Each row is a point on a landscape with many valleys, with its height.
A ball rolls from a point to the lowest of its 2 nearest points, and stops where none of them is lower. Distance is the straight distance between rows; heights are no part of it.
Z609 (h 143): [135 117  92 179  82 108 140 139 156 127 125 159  98 106  86  93 136  87
  89 193 133 165 147 118 110 114 108  97 187 181 148 124 189 112 107 183
  89  92 112 165  71 117 102 118 163  73 152 121 139 113  94]
Z213 (h 289): [100 121 134 137 125 165 114  82 126 134 125  86 141 182 114 110 110 114
 207 164 135 214 123 107 160 117 149 138 127 127 145 125 165 106 108 156
 116 152 172  94 101 138 100 121 154 125 129 159  89 117 108]
Z450 (h 531): [133 123 172 107 151 145 123 125 117 111 158 102 131 133 132 130 146 174
 135 108 130 130 126 108 122 116 197 135  92 136 126 108 106 141 150 102
 182 131 144  88 183 160 125 134 134 138 147 150  76 134 151]
Z194 (h 300): [128 100 153 133 119 125 150 180 149 125 166 183  87  82 136 106 134 118
  94 130 166  44 153 125  86 122 115  95 142 116 164 118 131 129 134 129
 154 103 124 163 156 114 146 148 112 123 143 140 149 137 145]
Z674 (h 541): [ 95 131 118 128 131 129 115 141 158 158 122 137 127  98 134 126 111  88
 126 162 119 162 164  88 113 122 121 143 138 125 129 115 108 174 126 192
 115 131 130 148 111  91 125 125 121 152 143 119 133 112 105]
Z892 (h 202): [152 149 158 102 163 135 100  72  89  70  84 107 188 203 171 114 122 151
 203 116 132 116  72 141 132 110 129 111 124 117  48 173 114 136 119  89
 105 179 145  90 133 160 121  95 109 130 131 133 169 146 110]
Z447 (h 505): [118 136 122  83 176 203  93  95 134 119 140  41 123 157 110 163 152 138
 161 155  96 189  87  84 151  97 196 127  94 158 142  92 157 116 162 109
 150 140 184 112 196 131 135 129 185 110 152 172  65 132 147]
Z928 (h 404): [165 167 133  84 200 149  64 137 158  93 116 124 141 116 112 189 130  96
  74 139 112 168  51  77 133 108 127 140  72 116 118 117 131 161 122  71
 152 133 137 157 176 128 164 109  91 126 142 159 156 119 164]
Z409 (h 315): [119 139 134 102 144 190  82 100 175 119  98 117 154 156 102 129 169 121
 146 169 103 157  92  98 110  69 178 120 137 154  95  84 155 130 139 155
 154 137 171 118 136 154 131 122 156 108 152 134 110 137 111]
Z3 (h 82): [139  95  57 194  95  75 115 173 135 141 104 179  99  80 112 112 127 100
  84 181 109 131 173 144 109 125  60 108 172 146 159 126 137 132 129 161
  84  96  96 193  42 110 119 157 143 110 113  86 155 152 105]
Z152 (h 571): [ 92 148 191  75 138 161 116  80 126 151 101 154 161 155 150 153 113 132
 182 126 115  94 100  75 117 117 179 151 170 107  58 136  69 193 151 109
 106 163 114 100 149 122 114 119  96 169 126 145 123 143 133]
Z716 (h 432): [ 94 127 117 118 122 108  95  66 113 149 104 139 177 125 148 133 206 181
 146 107  60 104 127 177 107 109 148 152 190 158  87 118  83 115 151 136
 167 157 129 109 125 174 102 128 136 136 111 102  85 114 121]
Z453 (h 229): [127 107  82 175  70 109 176 138 127 135 125 180 117  72 127  87 133 144
 101 162 119 111 159 151 118 152  99 133 191 150 165 139 151 111 114 170
 124 133 102 144  83  99 101 152 117 134 125 115 147 114  95]
Z983 (h 218): [163 111 180 121 185 113 120 130  89 117 117 115 187 170 176 150 115 105
 190  50 153  58  78 143 120 131 107  96  93  73  55 187 116 117 133  60
 105 111 135 123 121 152 137 107  82 121 131 156 169 133 148]
Z796 (h 415): [157  91 112 155  93 106 156 176 101  96 137 151 104 142 127  99 121  97
 100 128 173  79 147 181 131 151  77  73  95  90 168 163 149  89  97 111
  95  89 110 151  73 146 142 158 112  98 123 144 185 151 136]
Z708 (h 776): [119  64 135 186 111 108 128 165  93 173 144 171 149  82 150 147  74 141
 162  55 130  62 165 180 110 144 101 129 192 102 130 146 100 106 161 124
 126 116 117 139 102  74 109 166 136 180  99 129 137 143 139]
Z628 (h 522): [115 138 125 134 120 131 151 163 178 147 145 159 109  93 129 130  86  71
 113 177 141 132 163  81 107 118 113 118 160 111 133 131 136 170 121 169
  99 116 117 172 109  76 133 133 116 122 178 111 158 116 110]
Z386 (h 335): [134 194 131  65 163 164  74 106 182  98  79 122 141 158 120 155 107  97
  93 162 112 193  58  56 142 114 115 125 108 119 106 115 137 169 126 103
 103 131 128 169 143 126 142  95 101 119 145 125 183 138 141]
Z179 (h 132): [134  71  83 187  86  85 140 176 128 144 137 182  89  97 125 109 104  99
  99 171 152  78 166 148 109 125  68  93 158  94 174 147 142 115 109 135
  72 109  98 187  45 108 124 165 134 105 130 103 160 155 118]
Z270 (h 379): [117 165 133  97 113 152 122  49 127 119 102  99 155 177 131 129 171 165
 160 162  91 140  96 124 136 118 175 150 153 177 107 106 129 113 119 153
 149 185 148  86 132 164 108 115 136 104 139 123 100 127  94]
Z514 (h 477): [106 154 125  77 150 204  80  39 110  92 108  66 156 207 119 139 145 153
 218 181  94 189  77  94 171  99 167 111 134 157 112 111 155 120 144 122
 134 173 197  97 155 146 111  98 165 104 118 156  96 140 121]
Z160 (h 435): [148 145 143 119 165 122 139 124  90  99 117 103 139 170 160 143 103 129
 132  65 148 139  85 159 157 138 106 141  74 108  97 173  92 119 142  76
 114 122 122  90 149 173 135 103 103 143  94 120 153 114 137]
Z345 (h 607): [ 92 113 112 167 121 113 149 133 124 181 172 122 123  89 121 108 114 119
 147 151 140 188 215  96 122 170 122 163 128 139 169 116 115 160 127 193
 127 114 131 125 118  30 127 112 136 172 144 108  95 109 108]
Z105 (h 305): [ 81 150 187  97 128 124 137  52  95 152 151  92 149 157 156 148 180 207
 162 142  87 129 165 120 150 154 193 179 118 157 139 108  77 149 170 127
 154 150 115  84 151 145  96 126 135 139 116 122  28 133 143]
Z589 (h 523): [ 92 145 116 110 146 192 116  68 120 133 141  27 107 167 104 158 149 125
 176 151 104 210 120 115 176 131 184 142 113 160 154 105 180  91 140 132
 131 147 187  93 166 125 125 122 186  83 123 158  51 122 135]
Z118 (h 188): [130 106 104 176  70 125 166 149 150 122 143 179 107  79 118  77 139 123
  93 189 140 128 161 117  97 143 122 111 195 177 161 116 173 112 103 186
 108 115 114 145  90 101 107 141 130 100 153 125 138 116  80]
Z309 (h 354): [111 107 131 166 108 131 171 122 125 158 131 124 136 149 130  98  61 104
 170 144 160 186 148  96 148 151 112 144 117  92 142 158 138 143  98 156
  84 154 117 106  69 108 105 124 119 150 147 124 119 120 100]
Z58 (h 462): [105 184 145  61 147 141 113 118 209 122 121 161 104 103 131 155 115  71
  93 171 124 103  90  51 104 113 134 112 136  93 114 121 141 165 123 103
 116 116 106 199 144  84 159 112  83 102 183 116 200 110 141]
Z973 (h 549): [120 109 171 136 141 125 160 122 101 115 156  95 119 150 137 113 125 170
 157  96 133 148 155 123 138 131 157 139  83 121 134 126 108 127 142 130
 153 122 138  78 160 143 117 129 138 152 127 143  85 124 141]
Z547 (h 408): [116 129 135 113 120 122 134  75 118 122  96 130 162 151 151 113 171 173
 162 125  94 110 112 151 121 109 149 145 160 150  87 125 105 117 120 139
 146 178 126  93 124 174 101 124 134 137 128 121 100 127 109]
Z993 (h 131): [138  83  50 190  78  78 112 148  94 132 105 169 110  80 108  97 141 138
  87 174  88 131 162 183 114 127  69 115 188 154 174 108 143 110 117 150
 132 100 111 176  39 115 112 169 157 136  74  96 139 157  97]
Z218 (h 774): [158 119  95 163 136  96 174 144  94 133 134 115 126 144 127 117  80 105
 104  80 154 171 165 163 164 176  58 125  63 101 151 173 119 130 114 105
  93  99 102 130  84 128 151 142 111 156  90 113 145 118 130]
Z558 (h 759): [127  69 100 187 132  89 113 150 103 156 121 132 173 123 148 124 105 127
 166  74 133 125 147 193 125 116  92 126 142  87 114 161  90 107 130 128
 108 125 125 154  71 143 105 152 140 178  94 119 114 127 129]
Z639 (h 769): [117  68 103 186 111  95 150 109 108 166 120 143 171 127 173 119  83 137
 174  91 123 128 126 185 151 135  85 144 165  96 109 191  91 103 115 130
 110 161  95 125  46 124  86 153 130 184 118 111 130 116  92]
Z157 (h 525): [158 125 144 133 148 116 155 177 104 113 165 150 100 116 131 140  97 101
 101  86 168  98 141 143 130 172  90  88  73  89 146 140 131 122 131  90
 131  81 114 144 146 128 160 125  90 124 100 139 149 118 167]
Z420 (h 540): [153 140 176  91 192 136 129 140 122 106 151 121 140 146 145 178  80  96
 115  93 143 138  82  76 144 156 124 130  35  60 142 143 122 140 136  49
 144 114 143 117 164 117 152  98  64 127 133 163 146 116 181]
Z849 (h 181): [121 127  88 125 100 142 130  84 139 129 124 130 150 134 105 128 214 170
 135 152  73 108 130 159 120  97 164 133 179 186 115  96 177  69 121 166
 168 161 149 113 116 180 120 126 161  75 150 118  88 126 107]
Z496 (h 822): [125 123 113 152 124 112 129 166 141 157 131 147 110 104 122 130  95 101
 113 117 146 120 156 138 123 145  88 127 120 108 136 143 102 150 127 141
 111 115 112 149 120 125 138 148 118 150 113 112 141 115 136]
Z198 (h 250): [ 97 128 112 148 110 133 141  84 122 123 141  81 130 148 119 111 155 152
 192 143 110 185 136 148 164 121 154 155 126 140 135 133 157  83  96 152
 141 148 167  91 106 141 104 131 154 118 119 133  71 100 119]
Z383 (h 109): [169 143 173 107 190 132 110  94  75  78  94 106 197 201 174 132 112 122
 189  81 146  96  65 138 129 120 121  92  93  91  48 186 118 138 133  43
 105 140 141  99 136 159 126  85  88 124 121 151 186 137 131]
Z884 (h 760): [152 102  93 158 130  98 141 154 102 120 121 117 120 132 127 108 115 128
 113  86 155 153 143 188 164 131  79 126  96 108 146 170 128 109 112 122
 119 120 116 120  84 156 127 151 133 154  85 112 140 131 135]
Z94 (h 803): [101 127 132 130 107 143 131 136 173 151 110 164 140 124 150 137  83  75
 149 154 148  80 114 108 109 108 110 139 155  75  99 149 119 154 106 148
  92 160 112 144  86 115 125 131 101 139 155 122 164 130  95]
Z231 (h 592): [101 140 109 165 103  99 175 118 129 165 150 128 115 101 121 109  85 124
 146 160 137 197 192  74 138 183 113 146 132 134 157 128 129 182 113 171
  80 124  97 127 108  41 122 131 122 166 160 108 115  97 102]
Z656 (h 811): [146 186 111 122  99 108 181 133 126  79 122 126  86 135 110 113  95 106
  88 140 159 198 126 131 153 196 104  77  96 135 144 175 161 127 113  94
  83  94 112 143 130 116 136 126 103  78 155 116 177 113 128]
Z823 (h 259): [111 142 190 108 117 120 162  52  74 126 149 116 153 176 165 134 145 228
 159 103 108  99 141 130 138 135 189 164 134 148 108 119  69 134 148 107
 145 160  79  61 145 160  93 110 124 146 139 129  59 141 136]
Z882 (h 714): [157  89 104 157 137 124  82 170 159 107  92 114 135 147  99 141 150 104
 127 141 140 111 102 128 113  47 120 103 111 112 104 114 166  90 115 146
 128 112 163 142  94 165 121 136 168 106 144 137 139 160 129]
Z853 (h 638): [ 91  98 134 157 113 109 135 116 112 163 157 127 132  77 120 118 154 163
 155 135 102 144 195 135 110 157 136 168 140 138 161 104  97 135 134 176
 164 136 137 115 142  90 123 133 140 176 108 113  80 112 134]
Z948 (h 410): [123 132 149 101 155 124  84  84 118 153 128 117 184 127 139 138 213 183
 152  94  86  92 120 143  96 115 174 151 158 172  70  95  81 154 164 107
 168 145 136 116 156 181 117 132 136 142 126 122  72 126 130]
Z98 (h 734): [143 110 142 121  99 108 139 138 128 120 110 157 142 124 141 106 151 152
 122 118 148  67 117 167 110 108 134 122 151 141 119 130 122 105 122 134
 149 144 117 122 130 159 123 131 134 127 136 128 142 142 113]
Z743 (h 276): [130 197 111  85 153 142  84 105 170 113  74  98 118 137 106 159 147 105
  79 146  98 191  84  92 142 117 116 147 100 157 103 100 118 162 138 127
 119 134 139 151 155 143 150 105 119 126 126  92 152 118 123]
Z672 (h 284): [148 137  99 117 142 157  90 119 151 125  98 105 133 130  97 132 177 133
 121 146  95 151 110 136 121  90 142 131 127 164 107  99 152 115 136 160
 161 133 156 124 143 167 137 132 155 110 136 122 106 124 125]
Z304 (h 763): [151 172 131  90 113 130 137 130 145  90 127 119  99 130 124 121 144 141
  79 131 128 145 113 115 127 144 146 114  94 155 140 127 141 136 121 112
 153 125 124 110 170 154 151 120 125 100 144 127 142 126 137]
Z962 (h 480): [129 149 143  93 166 167  91 127 146 116 147  76 114 137 110 143 135 127
 116 147 116 202  98  77 152 117 174 141  74 137 142 101 131 151 150 116
 158 117 163 123 190 119 136 121 161 120 142 160  96 121 149]
Z20 (h 490): [137 136 188 100 177 169 124 146 139  97 161 107 130 148 140 158  88 114
 109 128 143 184  89  51 149 120 163 129  52  81 163 126 141 132 141  72
 154 101 156 117 184 101 143 109 105 120 159 174 136 130 172]
Z959 (h 183): [152 110  58 182  75  83 147 129  79 106 114 165 105  91 107  73 155 154
  80 146 106 117 142 214 133 133  90 105 182 163 170 127 170  80 106 117
 139 118 104 143  64 134 107 170 142 137  74 103 139 158 108]
Z548 (h 94): [137 120  70 173  76 119 125 139 140 129 110 131  92 118  80 109 152  95
  93 167 119 171 130 138 130 101 121  99 154 182 142 128 220  81 106 175
 101  85 133 149  70 132 115 128 196  58 131 130 125 143  87]
Z228 (h 662): [118  97 137 139 155 129  97 185 153 136 167 116 115 102 101 106 178 140
 116 149 136 139 178 115  90  96 171 138 124 150 158  82 130 122 147 169
 175 113 179 143 169  99 137 142 156 146 137 147  86 116 136]
Z428 (h 501): [112 152 125  78 133 211 102  60 118 104 113  45 122 191 115 142 119 121
 186 163 120 218  73 106 190 120 156 130 122 154 136 114 172 101 133 116
 114 154 190  84 153 129 109 108 179  98 119 155  91 143 119]
Z517 (h 386): [120 129 104 132 112 112 114 171 177 167 115 180 104  73 129 147 104  81
 105 131 125  40 128 125  98 115  77 124 167 101 109 132 109 161 136 140
 100 112  97 190 113 105 143 135 109 118 119 101 169 133 119]
Z662 (h 507): [147 129 141 129 174 121  85 175 128 135 136 121 123 100 118 131 140 130
 101 100 136 125 151 131 106 122 141 139 102 139 133 100  98 145 149 119
 165 111 144 137 188 131 153 129 134 159 101 154 109 115 168]
Z315 (h 434): [136 143 120 158  95 123 180 116 129 118 152 105 110 143 113  97  65  92
 131 134 170 226 147 119 158 176 110 112 109 130 167 165 173 125  85 132
  67 112 115 122  89 116 113 122 139  89 149 129 142 116 100]
Z471 (h 451): [162 157 124 103 204 132  68 169 174 118 120 136 130  83 103 175 143  79
  64 152 111 163 100  79 116  90 118 140  91 137 117  91 130 170 138 123
 144  98 132 183 165 110 165 107 119 127 139 147 154 109 149]
Z576 (h 213): [131 166 160  89 107 125 158  78 113 114 152 116 130 164 144 114 151 218
 114 116 125 105 138 129 137 150 178 161 114 169 138 111 102 143 141 115
 164 167  94  79 159 161 110 121 132 122 149 124  83 138 137]
Z184 (h 550): [111 161 193  59 131 157 114  74 140 141 112 143 158 153 145 156 150 158
 144 142 108  81 100  62 103 114 206 161 161 140  81  98  74 199 149 119
 140 171 113 105 148 136 115 122 113 147 151 141 118 144 120]
Z751 (h 623): [108  89 126 167 136 105 138 156 109 157 172 141 111  85 137 127 106 147
 138 119 150 141 205 122 104 154 126 141 117 118 166 111 102 144 135 172
 149 109 137 115 152  56 131 124 130 191 114 117 100 115 131]
Z441 (h 344): [151 125 170 129 147 124 139 135  91 124 121 139 154 135 160 138 131 153
 150  36 142  62 104 171 111 135 122 120 134 123  90 152  93 128 149  71
 140 113 107 101 156 160 140 113 110 135 106 139 143 131 165]
Z387 (h 498): [106 145 136  85 143 145 124 144 200 145 143 175 112 106 131 146  99  62
 119 185 137  86 118  66 105  91 121 125 150  82 113 116 128 163 127 147
 108 116 116 189 114  72 149 128 102 109 175 109 180 123 122]
Z318 (h 412): [139 164 140  74 135 160  98  69 121  90  82  98 165 188 131 131 155 157
 162 155 108 133  73 117 132  98 164 129 124 160  82 114 133 140 123 115
 142 175 160  93 150 169 121 107 138 114 143 125 137 155 111]
Z493 (h 225): [103 176 136  92 139 134 109  87 141 133  91 102 119 125 124 138 163 150
  93 141  86 164 112  98 137 143 146 166 119 165 114  92  92 169 142 132
 138 147 107 125 168 153 141 118 119 127 109  95 123 111 118]
Z255 (h 791): [106 145 117 125  97 139 161  93 153 123  94 153 153 150 151 122  67 102
 157 153 136 110 109 119 148 141 105 153 163  93  99 162 129 141  97 151
  69 179  96 117  68 118 104 120  87 146 144 114 173 132  79]
Z858 (h 251): [122  82 144 139 117 117 147 189 121 138 172 189  68  75 139 118 114  94
 114 121 181   4 158 144  89 149  82  93 147  92 165 114 139 111 138 106
 124  90 115 192 129  92 140 158 102 115 111 128 156 146 150]
Z701 (h 388): [153 153 136  99 156 121 107 120  96 120 100 124 154 135 140 138 146 149
 101  54 138 113  83 175 133 132 112 146 117 149  88 164  84 129 146  90
 132 143 108 110 171 176 146 113 115 145  84 111 146 117 154]
Z348 (h 281): [166 135 101 137  84 125 154 159  97  88 130 141  79 115 103  81 154 142
  81 131 133 116 147 175 119 133 114  77 130 175 168 115 167  85 110 128
 148 108 140 135 135 149 135 148 141  88 116 132 133 144 129]
Z462 (h 192): [136  95 110 166 125 100 140 194 123 130 165 182  73  88 136 112 104  77
  92 156 169  37 178 150 106 143  63  68 135  80 178 132 148 114 119 107
  84  88 105 199  91 102 139 157 109 108 123 130 167 146 139]
Z42 (h 746): [156  97 110 149 108  88 126 153 118 114 106 144 140 126 140 115 130 118
 127  88 143  86 119 189 122 115  91 112 130 117 118 160 109  95 121 115
 123 126 112 128 102 165 122 138 126 132  97 126 156 154 131]
Z225 (h 369): [161  96 130 138  97 115 158 184 127  82 139 132  95 145 123 110 118  81
 101 145 179  96 125 155 126 133 106  65  94  94 163 148 190  63  92 118
 106 105 141 144  84 142 132 125 137  78 151 147 177 142 135]
Z56 (h 530): [101 152 183  74 126 163 121  70 133 134 124 111 146 168 139 140 160 170
 146 169  92 136 115  66 129 121 211 156 124 148 113  87  91 179 140 129
 145 168 120  98 144 132 104 119 132 139 143 136  86 138 126]
Z515 (h 484): [146 131 118 133 183 113  73 200 153 146 137 131 124  77 111 140 148  91
  81 133 131 140 146 108 100 107 113 131 106 142 134  88 109 162 144 150
 143  97 146 174 170 106 157 126 134 153 119 139 124 114 156]
Z641 (h 359): [122 139 105 130 123 109 113 165 139 173 112 166 121  66 127 162  87  93
  89  87 133  52 127 148 113 150  58 125 165 109 114 139  85 153 147 111
  99 102  68 180 130 110 151 127 103 129  93 103 171 136 148]
Z572 (h 792): [148 145 110 164 111  93 192 133 123 120 140 134  96 118 108 108  66 116
 105 109 149 174 175 134 152 194  73 105  97 111 159 179 131 153 103 115
  78 102  89 135  99  99 153 142  94 140 124  98 162 114 126]
Z29 (h 748): [148 142 145  90 107 139 136 122 156  99 107 144 124 141 140 128 142 132
 107 136 146  84  85 125 104 113 147 122 128 134 107 129 140 126 108 124
 153 143 121 118 143 160 139 118 106  98 163 129 167 143 134]
Z653 (h 161): [134 146 140 103 115 132 157  86  88  98 158  74 128 182 131 105 163 206
 152 105 110 125 126 155 154 129 174 139 112 163 132 121 123  91 124 113
 172 164 132  64 163 167 117 121 153 106 136 127  74 131 137]
Z661 (h 593): [128 150 159  85 194 129 141 126 128 153 149 138 128 129 137 176  61  71
 122  89 155  93  79  70 134 164  97 124  53  45 124 139 120 143 133  64
 124 104 114 162 134  92 159 105  63 122 134 142 166  89 181]
Z799 (h 775): [142 163 145  91 111 150 163 133 117  85 147  91  89 149 129 121 119 147
 100 112 148 181 107 124 150 148 165 117  84 142 158 131 157 100 130 103
 148 131 134  87 182 142 130 119 143  86 158 142 128 139 135]
Z732 (h 724): [137  78 130 157 120 117 105 167 153 121 109 147 140 121 127 118 166 128
 135 127 135  85 130 150  89  66 136 113 141 124 110 116 124 105 124 151
 147 132 151 144 109 152 113 148 141 131 133 137 125 139 125]
Z129 (h 812): [109 115 135 137  95 126 162 138 151 152 138 164 110 102 146 135  75 110
 145 122 147  78 133 127 125 133 108 141 149  76 116 151 117 148 120 144
 102 139  96 126 123  99 133 144 100 143 141 109 149 124 114]
Z491 (h 576): [ 84 176 116 135 120 102 152 104 133 151 127 100 102 107 128 127 116 126
 124 141 122 214 170  84 155 179 119 161 117 139 151 123  94 184 128 151
  93 120 102 130 143  71 138 114 126 155 122  91 120  94 118]
Z528 (h 785): [129  74 101 174 125 108 115 185 116 208 156 161 140  81 147 164  58 105
 132  68 146  66 174 174 117 147  64 122 174  81 138 153  88 133 156 124
  96 101  96 176  97  56 136 167 138 169  92 108 148 144 121]
Z646 (h 334): [132 120 132 139 117 123 132 180 171 132 149 190  93  74 121 102 145 119
  84 158 139  87 164 121  80 105 133 111 155 157 153  85 139 146 131 171
 137 110 122 168 148 112 138 146 127 116 148 120 141 135 128]
Z966 (h 296): [158 105 151 135 148 110 133 142  94 104 116 129 177 144 168 144 138 119
 147  47 159  25  85 184 107 127 109  93 118 101  86 181 111  94 127  60
 130 115 116 126 131 169 137 104 100 111 114 147 169 137 154]
Z227 (h 268): [119 136 135 133 138 111 132 143  87 168 111 136 146 115 154 148  84 143
 128  27 138  96 117 173 144 166 106 152 168 107 110 173  68 142 164  92
 106 114  81 113 135 124 140 124 107 173  78  97 145 112 151]
Z720 (h 807): [151 146 117 148 110 103 177 162 139 113 146 143  87 114 121 106  85  89
  88 143 165 151 157 132 142 175  84  76 100 104 160 157 153 139 106 110
  80  93 104 160 118 114 145 142  97 101 145 123 173 115 127]
Z116 (h 795): [112 106 113 164 109 115 137 164 119 198 171 167 131  74 129 164  50 111
 135  62 148  82 192 145 137 180  81 143 175  92 125 150  95 156 149 132
 104 103  87 146 129  29 137 144 122 186 103  94 129 129 112]
Z468 (h 481): [164 147 124 116 151 116 133 162 102 102 125 121 118 139 138 146 110 105
  81  73 156 127  96 153 156 163  81 117  58 101 113 164 114 126 135  69
 126 110 116 129 143 157 149 115  91 123  97 124 164 110 160]
Z915 (h 650): [114 109 140 134 119 126 128 135 129 152 164 131 111  96 115 102 176 164
 114 127 114 115 189 128  95 125 162 140 149 168 165  82 110 130 136 162
 181 129 144 117 160 115 133 141 139 146 126 129  77 119 134]
Z531 (h 253): [103 161  81 125 149 159  92 100 158 143 117  86 114 121  89 153 195 121
 119 158  62 167 137 128 136 109 157 153 136 178 121  73 163 117 145 167
 155 127 171 130 151 128 153 123 165  85 123 110  77 109 122]
Z977 (h 405): [135 171 145  55 174 163  97  99 181 115 103 149 142 133 132 162 108  77
 100 174 130 120  47  51 120 112 131 126 111  89 106 132 146 163 111  88
 131 130 122 180 137 112 157 100  73 114 162 136 210 134 150]
Z54 (h 208): [118 110 127 147 111 112 154  89  87 106 150  99 129 159 132 107 167 198
 178 106 102 141 140 184 158 126 157 141 123 150 130 146 132  66 111 129
 162 158 146  79 126 159 111 139 147 123 118 132  62 106 128]
Z592 (h 341): [ 79 145 147 109 133 129 110  79 129 152 149  84 139 132 130 144 197 175
 153 157  76 143 173 122 142 142 179 176 114 157 149  87  96 140 154 145
 164 142 148  95 165 132 126 126 147 129 113 124  50 119 132]
Z555 (h 687): [155  94 123 157 175 120  81 214 145 124 150  94 128 119  95 135 134  94
 114 123 156 139 142 121 107  75 122 108  72 104 139 108 143 110 139 138
 142  97 183 154 139 126 132 153 159 141 126 170 113 120 154]
Z432 (h 674): [135  77 149 154 166 115  95 222 151 136 174 133 120  98 117 115 148 104
 125 128 175 123 170 106  85  78 139 123 107 103 165 100 129 131 133 152
 161  95 178 154 156  91 140 147 142 162 143 157 119 126 149]
Z602 (h 357): [117 103 121 148 100 122 128 178 169 149 124 183 108  65 138 115 136 106
 101 159 117  74 150 123  84 108 112 131 186 132 128 105 111 147 139 178
 124 128 121 161 104 105 120 144 128 124 133 104 149 141 100]
Z863 (h 445): [127 143 152  82 146 170  77  42  94  75 101  95 168 214 142 112 149 168
 229 155 103 137  87 112 142  89 155 101 128 150  64 123 139 132 133 109
 125 189 189  96 134 161 109 102 145 123 123 155 115 150 105]
Z594 (h 533): [149 114 167 128 163 123 132 182 120 137 161 138 116 113 127 149 115 119
 104  84 154 109 126 112 113 138 120 126  73  98 140 114 111 142 141 102
 157 100 136 121 178 129 152 126 101 149 119 155 128 125 176]
Z338 (h 392): [123 138 143 145 106 142 180 100 117 108 123 106 129 178 135 104  51 119
 158 126 162 197 126 115 179 165 114 130  89 100 154 170 147 131  95 132
  83 135 123  93 102 128 115 119 123 125 137 131 145 128 103]
Z500 (h 375): [108 147 138  86 169 150  91  72 130 136 134  89 161 156 117 147 218 169
 151 135  66 128 134 124 125 110 185 157 122 168 109  81 103 153 163 118
 174 148 155 114 172 166 131 145 148 119 132 138  51 124 141]
Z482 (h 323): [ 93 100 142 155 119 165 142 108 134 149 132 116 157 172 127  93  80 111
 207 169 152 186 134  97 146 118 143 148 141  97 127 134 141 127  97 175
  86 160 156 111  76 123  88 130 128 158 142 156 106 124  89]
Z877 (h 231): [134 124  85 130  65 124 168  93 123 115 118 138 131 130 121  95 187 174
 119 163 100 125 125 159 129 143 149 147 188 181 137 121 172  70  89 172
 157 163 117  98  97 157 110 122 148  98 146 124 117 118  89]
Z724 (h 346): [ 97 154 147  87 118 189  95  70 154 121  98 102 152 176 107 129 172 141
 157 187  82 169  97  86 141 112 179 146 165 163 106  71 158 134 124 164
 139 158 159 109 128 144 115  99 141 101 135 132 102 141  92]
Z138 (h 700): [175  91 114 148 176 128  80 204 147 102 123 107 135 134 100 163 139  77
 103 132 155 128  92 117 125  69 117  92  70  90 129 125 171  93 113 109
 121 112 176 155 117 153 138 146 150 117 148 164 128 141 159]
Z130 (h 277): [120  96  81 166  62 105 177  98 109 132 133 168 136  85 140  77 163 178
 115 160 101 142 144 162 138 163 121 156 191 171 169 134 173  70  88 166
 147 146 107 111  81 127 100 143 136 137 128 135 113 103 103]
Z806 (h 594): [ 92 140 185  93 121 154 145  83 110 153 114 163 156 152 158 162  65 129
 214 106 135  71 100 100 134 130 159 150 172  72  51 160  90 158 143 108
  78 160  99  88 128 113 116 122  84 166 129 141 130 135 117]
Z832 (h 220): [ 98 147  57 127 122 144 117  78 148 143 119  98 128 133  92 161 219 149
 147 145  56 136 134 170 144  91 150 155 153 186 121 101 185  72 127 162
 161 149 165 121 129 168 150 124 168  88 107 105  75 119 133]
Z861 (h 449): [153 169 152  83 183 144 104 154 151  95 145 107 126 121 115 160 124 113
  80 143 120 198  88  63 140 127 157 126  70 126 154 109 129 156 135  89
 154 112 137 137 200 116 158 111 121 113 149 168 132 125 163]
Z704 (h 767): [133  58 116 194 143  94 101 177  86 172 142 124 163 103 151 136  96 138
 157  53 136 101 167 197 111 139  85 115 157 106 136 150  75 107 160 119
 141  93 128 145 110 117 109 153 143 196  73 135 115 133 146]
Z440 (h 320): [161 106 128 141  96 135 141 188 134  95 137 130  97 126 104 102 150 111
  95 132 165 117 125 149 114  94 132  81 120 133 157 123 193  75 107 133
 140 106 158 127 119 148 123 138 167  86 143 146 145 138 131]
Z199 (h 170): [ 99 144 144 118 128 113 120  98 111 151 108 118 135 106 136 129 138 160
 120 101 109 140 140 135 132 142 133 178 140 146 117 121  74 159 150 139
 140 138 111 112 149 140 129 122 124 162  94 102 107 107 125]
Z571 (h 559): [100 152 145 126 152 128 121 130 144 153 138 102 114 125 129 128  93  98
 121 138 127 188 157  77 128 143 128 161  97 126 134 107  94 185 129 153
 116 118 121 131 155  86 131 111 121 163 136 114 133 107 125]
Z175 (h 237): [159  95  93 151  70 104 166 151  91  94 130 150  94 114 128  76 160 174
  97 129 134  93 146 204 134 137 113 104 154 155 166 140 164  68  94 134
 155 129 119 116 102 159 114 152 137 121 104 134 132 155 119]
Z139 (h 190): [169 131  77 129 112 128 115 136 135  95  79 130 110 143  71 133 185 149
  73 139 115  98 104 158 121  72 134 103 132 182 108  98 191  76 123 140
 151 119 143 135 128 164 149 116 182  70 150 101 139 168 120]
Z19 (h 778): [111 101 109 161  99 118 170  88 122 154 112 142 169 153 154 113  72 136
 187 127 127 122 122 148 150 138 105 161 167  79 102 178 113 116  94 143
  86 188  87  99  55 123  83 131 106 174 131 120 134 121  86]
Z671 (h 145): [164 117  48 155  77 108 127 149 124 101  90 136  93 130  72 117 165 131
  81 151 113 122 124 175 136  96 116  89 143 177 134 121 204  66 107 154
 112 105 132 136  88 158 133 122 188  70 117 111 133 159 106]
Z706 (h 314): [125 144 113 132 126 101 129 149 107 172 112 148 124  98 143 156  74 113
 108  51 152  62 106 178 134 172  68 136 162  93 106 183  84 138 145  92
  93 114  69 150 115 108 146 128  87 151  86  90 179 127 142]
Z647 (h 793): [153 157 146 120 102 133 186 142 129  80 145 113  90 156 132 108  88 110
 105 124 162 194 110 122 166 178 126  95  73 124 156 167 170 111 114  99
 125 106 128  99 145 129 135 109 124  78 148 133 162 125 141]
Z705 (h 224): [101 133 155 125 145 109 123 133  98 178 127 136 130  89 147 149 102 163
 127  54 120 100 139 134 119 162 138 161 148 129 108 135  60 158 170 113
 129 109  93 106 173 119 143 122 111 179  88 111 121 121 158]
Z43 (h 510): [111 142 189  97 141 146 131 106 137 130 147 123 129 153 142 127 136 151
 135 144 123 142 124  63 126 122 213 151 104 128 141  95 107 159 139 130
 158 134 138  92 172 124 119 120 134 137 155 159  97 138 141]

Where does a ball stop that starts at each point below?
Z428 -> Z849
Z716 -> Z849
Z517 -> Z3
Z157 -> Z383
Z915 -> Z199
Z572 -> Z199
Z799 -> Z199
Z496 -> Z199

Call two points neighbours if one is among the 2 nearest of the other. Go from one point of each pair to the other, from neighbour to neighbour, staying as low as possible. Name the highest point that can't be avoided.
Z928 and Z653 -> Z589
Z849 and Z548 -> Z130
Z849 and Z653 -> Z716
Z3 and Z199 -> Z517
